A landscape with many valleys, sampled at points; each row gives a point and its height.
From any point a ball rolls to the lowest of the 2 points nearest to it. It stops when none of these is lower. Distance is the straight distance between rows; heights are no part of it.
Q988: [141 141  86 118  98  95  86 172  88 171 156 131 134 137 153 142 140 162
 128 129 156 123 146 109 171 129 123]  h=1.32
Q495: [190 144  91 140 151 140 112  91 162 161 141 102 144 109 117  85 133  88
 114 128 139 146 152 112  92 101 123]  h=7.98
Q225: [129 169  52 168 159  89 155 161 153 140 151 121 132 142 140 129 143 162
 149 125 175 154 152 133 133 154  78]  h=1.24
Q125: [ 96 125 134 100 129 138  83 108 161 106 150 129 101  85 123 126 111 173
 114  55 131 166  57 108 103 174 108]  h=3.30
Q316: [141 182 137 146 132 127  95  99  97 148  93 112 130 126  91 112 136 125
 150 197  96 170 156 138 158 158 106]  h=5.36
Q711: [128 103 110 122 104 119 229 160 107 115 123 142 175 124 155 145 147 132
 141 187 171 138 112 177 190 139 168]  h=5.65
Q575: [164 112  72 119 104 123 179 152 125 129 157 116 188 139 135 133 165 130
 105 171 149 142  99 144 156 105 191]  h=5.06
Q772: [144 161 117 121 136 179  62 111 100 169 128  93 127 155  91 188 162 113
  82 129 135 169 140 134 129 161 100]  h=2.90
Q602: [118 104 147 154 144 127 142 113  97 119 102 119 127  83 137 186  88 123
 126  87 250 102 138 132  92 155  83]  h=2.86
Q386: [111 166 154  77 105 132 100  99 116 182 127 140 138 131 131 223 147 159
  92 108 117  91 140  82 127  92 139]  h=3.61
Q449: [176 135 147 176 151 130 133 136 161 130  83 139 140 115  64 123 138 130
 152 136  86 134 112 126  93 164  66]  h=4.01
Q441: [ 77 169  56  90 105 111 119 135 126  96 142  77  76 178 125 137 115 157
 101 130 122  94 118 105 152 135 151]  h=3.86
Q489: [158 109 123 145 135 174 112 111 163  73 158  50 100 116 117  76 126 104
 135 130 123 199 114 124  97 133 113]  h=7.46
Q848: [150 148 103  92  86 104 195 162 151 140 164 131 188 136 138 155 176 147
  79 109 166 136 104 142 138 119 137]  h=4.67
Q272: [188 124  47 157 140 115 103 140 148 133 154  89 148 126 108 132 148 107
 100 145 145 160 148  83  97 129 166]  h=7.71
Q443: [100 109 176 160 141 123 121 171 113 163 120 151 155 141 122 170  80 106
 190 111 108 139 198  80  83 130 139]  h=3.47
Q93: [164 171 143 127  99  80  73  67 152  95  94 130  90  88  96  79 117 134
 105 141  88 110 134 124 159 120 101]  h=6.27
Q229: [145  89 143 124 137 104  74 122 122  83 127 116 123  90 102 132 143 140
 105 110 107 125 117  91 106 135 155]  h=5.24
Q783: [137  90 154  94  82 109 134 146 126  90 156 156 130 120 115  61 134 114
  84 113  67 141 105 148 130 158 190]  h=6.04
Q987: [119  75  89 139 125 163 119 167  69 140 116 136 119 145 150 182 121 138
 130 137 167  76 105 165 174 110 147]  h=3.81
Q706: [172 112 119 110 123 118  91  60 145  90 124 118  84  78 134  73 102 124
 111 114 107 109 103 104 123 104 140]  h=5.88
Q197: [161 123 109 144 163 168 166 104 135 157 177 176 157  88 123 133 148 140
 132 114  63 133 111 151 170  74 119]  h=4.04
Q256: [110 105 171 106 128 165  85 109 168 133 120 163 153  94 103 129 125 132
  96  80 132 158  72 142  61 150 156]  h=3.88
Q52: [116 156 106 138 191 166  83  90  98 136 148 100 105 134 116 181 142 156
 128 162 133 150 131 138 150 163 137]  h=1.68
Q348: [130 137  78 123 139 139 198 141 135 136 140 128  90 154 151 106 119 108
 126 136 136 115 158 176 172 153  88]  h=8.20
Q331: [103 150 150 130 131 109  75 135 153 154 133 151 121  94 126 148 104 168
 139  43 174 167 126 114 122 174  76]  h=2.80
Q854: [155  94 152 131 134 166 127 147 114 136 107 149 108 130 115 185  79 125
 170 114  91 100 144  58  98 132 109]  h=0.61
Q884: [122  95  85 151 155 161 144 182 122 119 137 150 128 129 120 128 129 145
 135 106 143 133  74 136 104 193  85]  h=8.38
Q984: [159 103  89 160 195 144 117 142 145 133 113 101 105 127  75  92 149 142
 112  90 142 133  90 150  77 208 104]  h=8.18
Q928: [ 99 185  88 157 131  93  74 163 128 157 136 115 104 139 128 124 126 169
 139  92 159 169 131 127 115 161  62]  h=2.15
Q999: [ 68 166 135 147  80  88 142 174 120 119 158 164 138 171 116 106 148 141
 141 136  77 173 136 164 180 118 109]  h=4.90
Q228: [120 136 171 130 155 167  90 115 117 145 100 119 139 162  96 175 159  62
 103 157 107 153 189 148 111 150 135]  h=3.98
Q397: [134 129 181 149 146  82 160 129 131 133 121 139 155 100 140 117 157 135
 149  70 147 115 185 109 146  78 109]  h=4.51
Q528: [102 145 193 120 124  67  94 137 159  92  96 102  80 122 142 128 111 109
 128  97 128 108 203 105 115 124 143]  h=1.72
Q729: [171  94 130 135 152 172 132 159 106 111  94 131  57 177 101 154 110 145
 164 151 101  73  89  72  59 140 112]  h=3.76
Q796: [121 108 177 147 162 117 141 134 150 143 157 127 165 112 141  46 120 123
 163 111 123 162 148 135  94  69 136]  h=0.67
Q289: [ 85 111 150 144 122 105 169 159 153  68 181 149 128 142 125  81 171 101
 124 103 107 122 210 132 152  55 161]  h=3.17
Q506: [141 177 129 138 148 138 110 119 139 169  91 139 106 148  91 156 113 145
 147 160  90 146 123 123 118 179  67]  h=4.91
Q955: [159 175 147 133  96 110 105  98 213 151  83 134 128 111 104 124  96  53
 116 122 122 180 152 122  59 105  93]  h=8.39
Q375: [123  93  70 113 106 155 164 157 131 123 133 157 118 167 155 192 118  98
 110 161 129  98  96 150 159  90 188]  h=4.70
Q662: [151 101 106 134 124 163 213 139 136  81 122 167 124 133 138 101 129  67
 130 155 112 119 110 175 170 162 110]  h=7.84
Q34: [ 89 161 155 101 113  88 140 123 148 143 110 125 177 152 143 211 172 147
 121 129 142 118 139  82  93 108 150]  h=4.10
Q686: [117 120 153 115 103 129  71  93  74 153 108 140 146  96 134 162 123 158
 126 124 132  99 145  97 148  98 140]  h=2.79
Q521: [134 102 157 156 161 122 162  84 150 100 121 164 155  88 154 122 137  89
 141 125 167 118 152 139 126 105 105]  h=5.12
Q372: [174 106 154 150 164  81  89  81 150  94  75 116 106  82  93 144 110 146
 126 124 158 102 131  99  83 157 146]  h=4.40
Q72: [120 159  65  95  78 104 139 187 127 131 147 120  81 195 129 109  90 129
 147 145  89 117 117 111 147 146 129]  h=4.60
Q105: [153  88 123 147 141 200 175 125 125 107 144 124 133 127 133 164 145 135
 149 132  84 115  86 149 164  86 110]  h=4.92
Q749: [179 105 108 104 126 166  75  70 114 122 157  86 112  97 140 114  83 101
 128 146 109 155 109  60 106  93 153]  h=6.55
Q27: [131  76  69 183 140 203 171 149 128  85 139 122 151 127 105 123 142 116
 149 180 137 139  96 178 166  85 148]  h=5.97
Q784: [104 142 222 135 137  78 135 122 120 148 112 118 160 116 108 100 185 137
 122  97 104 118 194 130 118  92 165]  h=4.03
Q850: [128 166 101 155  78 107  94 148 145 103 148 216 131 102 116  95 110 104
 116 145 112 174 126 164 154 120  99]  h=7.41
Q281: [142 100 113 167 107 167 169 131 124  76 147 152 157 108  94  85 150  73
 125 180  79 142 108 178 149  93 145]  h=7.03
Q687: [127 121  97 140 154 132 104 120 132 129 117  67 118 125 153 107 133 145
 124 124 198 124  89 107  91 149 122]  h=3.82
Q237: [120 106  98 123 174  99 157 166 113 175  97 157 116 163 162 114 111 139
 137 147 136  51 128 151 116 139 153]  h=3.51
Q614: [133 128  76 132  89 191 137 111 139 104 127 133  95 154 125 201 103 121
 124 189 112 101  59 125 158  55 140]  h=5.59
Q849: [146 167 141 139 106 119  95 101 218 105  75 128 107 133 135 141 121  69
  67 155 167 159 143 140  54 143 131]  h=8.59
Q991: [139 153  78 167 130  44 112 175 131 133 152 139 151 116 147 107 145 185
 125 123 180 147 130 106 133 111 128]  h=0.19
Q874: [138 128 162  98 106 180 124 124  96 127  82  75  92 198 120 182 113 150
 147 165  85  90  87  74  85 131 133]  h=5.31
Q837: [ 75 108 158  98 160 181 154 146 108 103 128  90  87 174 137 123 109 119
 147 129  99 107 114 120 118 153 147]  h=6.70
Q624: [156 143 167  97 100  88 115 122  63 205 115 118 148 133 153  75  98 122
 140 126 118 107 192 114 156  99 138]  h=3.09
Q469: [ 98 134 138 116 147 111 159 129 185 105 163 139 140 148 140 114 174  94
  97  82 143 145 200 144 127 103 134]  h=2.42
Q932: [108 123 182 156 137  88  76 160 124 129  96 118 121 113 128 139  74 136
 164 109 145 129 171 105  88 131 130]  h=3.19
Q622: [ 75 146 192  82  83  96 108 120 141 134 127 137 121 124 139 142 124 121
  97  77 147 125 172 114 106 122 144]  h=0.20
Q657: [117 149 120  85  88 139 153 160 137 148 119 103 100 184 166 111  91 136
 141 157 109 124  47 133 124 176 116]  h=5.23
Q496: [106 139 139 106 178  77 122  70  94 111 143 147 120 105 154 134 122 170
 146 146  96  91 166 111 190 129 173]  h=3.94
Q60: [ 92 102 165 123 148 201 107  99 138 168 112 152 154 125 104 111 145 119
 121 118 101 151  74 187 109 142 129]  h=4.44
Q312: [165 127 132 127 140  78 125 135 106 184 131 117 155 122 157   9 109 128
 165 133  99 135 155 133 118 102 149]  h=2.41
Q366: [101 120 154 101 119 150 105 110 109 125 116 124 112 157  94 127 168  86
  85 153  75 120 163 158 148 159 174]  h=4.85
Q795: [118 116 130 122 149  95 152 163 102 164 109 147 134 141 119  78 147 156
 136 117  71  73 111 157 119 126 175]  h=4.07
Q835: [106 115 122 169 131 197  86 140 122 116 116 169 130 140  82 113 141 104
 120 130  86 145  83 184 139 135  91]  h=5.09
Q571: [108 185 113 128  92  84 145 138 173 139 120 132 172 154 126 164 201 130
  69 109 168 136 123 132 110  94 135]  h=4.45
Q649: [109 117 135 121 120 154  97 123  32 150 107 103 127 148 122 202 132 169
 131 140 161  92 107 166 176 155 112]  h=4.50
Q993: [ 84 119 165  93  98 116  93 107 130 109 125 167 145  98 172 139  98 134
 118  85 149 107 102 104 126  94 155]  h=1.51
Q589: [ 88 132  66 127 140 161 128 127 115  99 155  67  78 155 132 120 137 151
 123 127 167 116 102 133 158 150 116]  h=3.14
Q285: [173 109 110 157 168 164 125 148 128 145 151  64 124 124 105  57 140 127
 143 124 100 172 101 131  95 181 119]  h=7.91
Q966: [163  90 110 121 160 118 159 113  89 166 104 142 150 103 166 123 109 122
 127 128 174  72 115 144 138 130 132]  h=2.82
Q8: [142 125 117 120 107 141  84 154  57 220 111  96 136 135 147 101 119 130
 132 108 145 122 166 153 171 130 133]  h=2.27
Q447: [156  75 110 154 173 130 154 153  90 142 119 151 128  96 153 174  84 146
 167 104 200  90 139  97 103 150  98]  h=1.34
Q847: [179 116  88 123 108 128 159 113  87 126 100 122 132 102 155 123 131 153
 134 168 159  69  74 137 180  95 130]  h=3.63
Q634: [ 64 163 137 105  48 102 152 149 137  62 183 153 133 139 100  95 135 118
 116 155  99 167 126 147 159 110 157]  h=5.50
Q297: [116 135 172  61 128 181 165  93 119  93 106  95  88 173 120 160 131 128
 113 137  82  74  86 116 120 154 135]  h=6.11
Q890: [153 112 141 178 160 122 113 124 132 131 173 164 175  69  98 101 148 145
 148 117  88 162 123 129 111  84 121]  h=2.81
Q871: [144 134 106 116  72 117 151 109 134  85 124 149 139 117 125 124 145 134
  99 150 137 111  75 132 165 113 106]  h=4.38
Q768: [ 99 120 147 108 134 112 136 135 125 111 180 120 139 122 160 149 140 121
 117  91 136 146 199  95 133 152 141]  h=1.59
Q339: [128 118 158 139  89 143 127 126 112 151  90 151 143 106 130 107 105 122
 150 100 154 122 117 143 130 153  79]  h=1.47
Q102: [105 137 118 133 149 103 214 189 161 135 139 127 123 173 167 157 137 121
 140 114 163  98 135 172 143 136  87]  h=8.34
Q484: [ 76 140 125 128 191 126 134  87 102 129 137 101 108 130 165 186 133 166
 164 153 139 109 163 104 170 142 158]  h=3.08
Q962: [125 192 103 125 149  91 120  96 111 148 144 150 128 141 117  99 142 160
 132 167 104 133 155 146 190 122 144]  h=4.61
Q886: [126  88 114 127 162 153 226 210 143 124 120 132 127 168 148 155 131 127
 128 120 138  90  82 150 100 171 102]  h=8.47
Q989: [135 109 155 126 136 140 165 106 136 113 141 132 185  84 166 123 123 106
 155 164 161 194 148 130 141 137 138]  h=5.90
Q552: [123 135 154 146 149  76 113  76 141 114  94 116 130  58 122 134 115 160
 137  90 224 101 130 122 106 128 100]  h=3.62
Q162: [190 115  43 116 139 124  96  88 126 116 169 100 118 127 149 105 105 107
 100 174 123 148 127  75 100 117 208]  h=7.26
Q857: [191 131 146 153 122 127 179 142 134 164  87 158 176 110 117 129 144 117
 136 137 124 125 104 147 134 136  81]  h=2.83
Q816: [124 120 142  99  91 126 143 103 159  71 163 114 134  82 190 119  90 116
 139 137 185 198 122  98 134 169 128]  h=6.51
Q19: [100 111  87 162 130 147 111 130 142 105 147 149 113 131 144 102 122 109
 148 107 136 111 119 133 130  57  97]  h=6.64
Q422: [123 130 105 133 123 101 117 147 146 115 128 187 126 141 132 107 122  94
 123 121  84 127 150 126 130 122 125]  h=7.02
Q82: [101 133  73 133 135 176 139 126 162 138 145 147  85 168 164 146 104 140
 152 151 112 115  83 111 116  56 111]  h=6.25
Q676: [136 110 141 106 123 151 175 123 161  85 153  76 107 134 159 104  93 124
 155 106 151 167 117  96 113 158  86]  h=6.95
Q164: [119  80 191  78 100 118 125  93 107 122 141 125 128 130 125  79 144 118
 104 136  64 113 174 136 136 143 186]  h=5.49
Q347: [126 156 173  76 134 154  99  80  67 180  89  94 122 139  96 171 148 160
  99 154 146 111 103 165 145 180 120]  h=4.96
Q591: [105 130 199 136 159 111  92 108 136 125 119 123 118 106  86 140 140 101
 132  89  81 115 223 118 117 113 146]  h=3.18
Q183: [ 68 153 155 147 105 106 187 167 136  80 151 147 126 166 147 130 161 106
 166 141 111 126 187 133 180  87 122]  h=4.11
Q231: [142 166 133 167 125 125  78 107 181 188 121 127 151 118 114 101 106 108
 144 110 135 188 145 128  74  75  99]  h=8.19
Q842: [140 141 171  89 114 174 108 115  89 193  81  82 121 151 108 173 101 142
 131 135 146 100  92 111  88 148 110]  h=5.37
Q879: [113 144 148 110  49  47 113 156 137  69 179 173 136  97  99  89 128 155
  90 133  91 159 111 141 149 131 198]  h=6.03

For each start below, name the point where the ball stops.
Q879 => Q622
Q348 => Q796
Q835 => Q991

For each start below, name every point that the ball comes to, in order.
Q984 => Q285, Q489, Q676, Q816, Q989, Q521, Q397, Q784, Q591, Q528, Q622
Q886 => Q102, Q348, Q662, Q281, Q27, Q105, Q197, Q890, Q796
Q575 => Q848, Q571, Q34, Q386, Q686, Q993, Q622
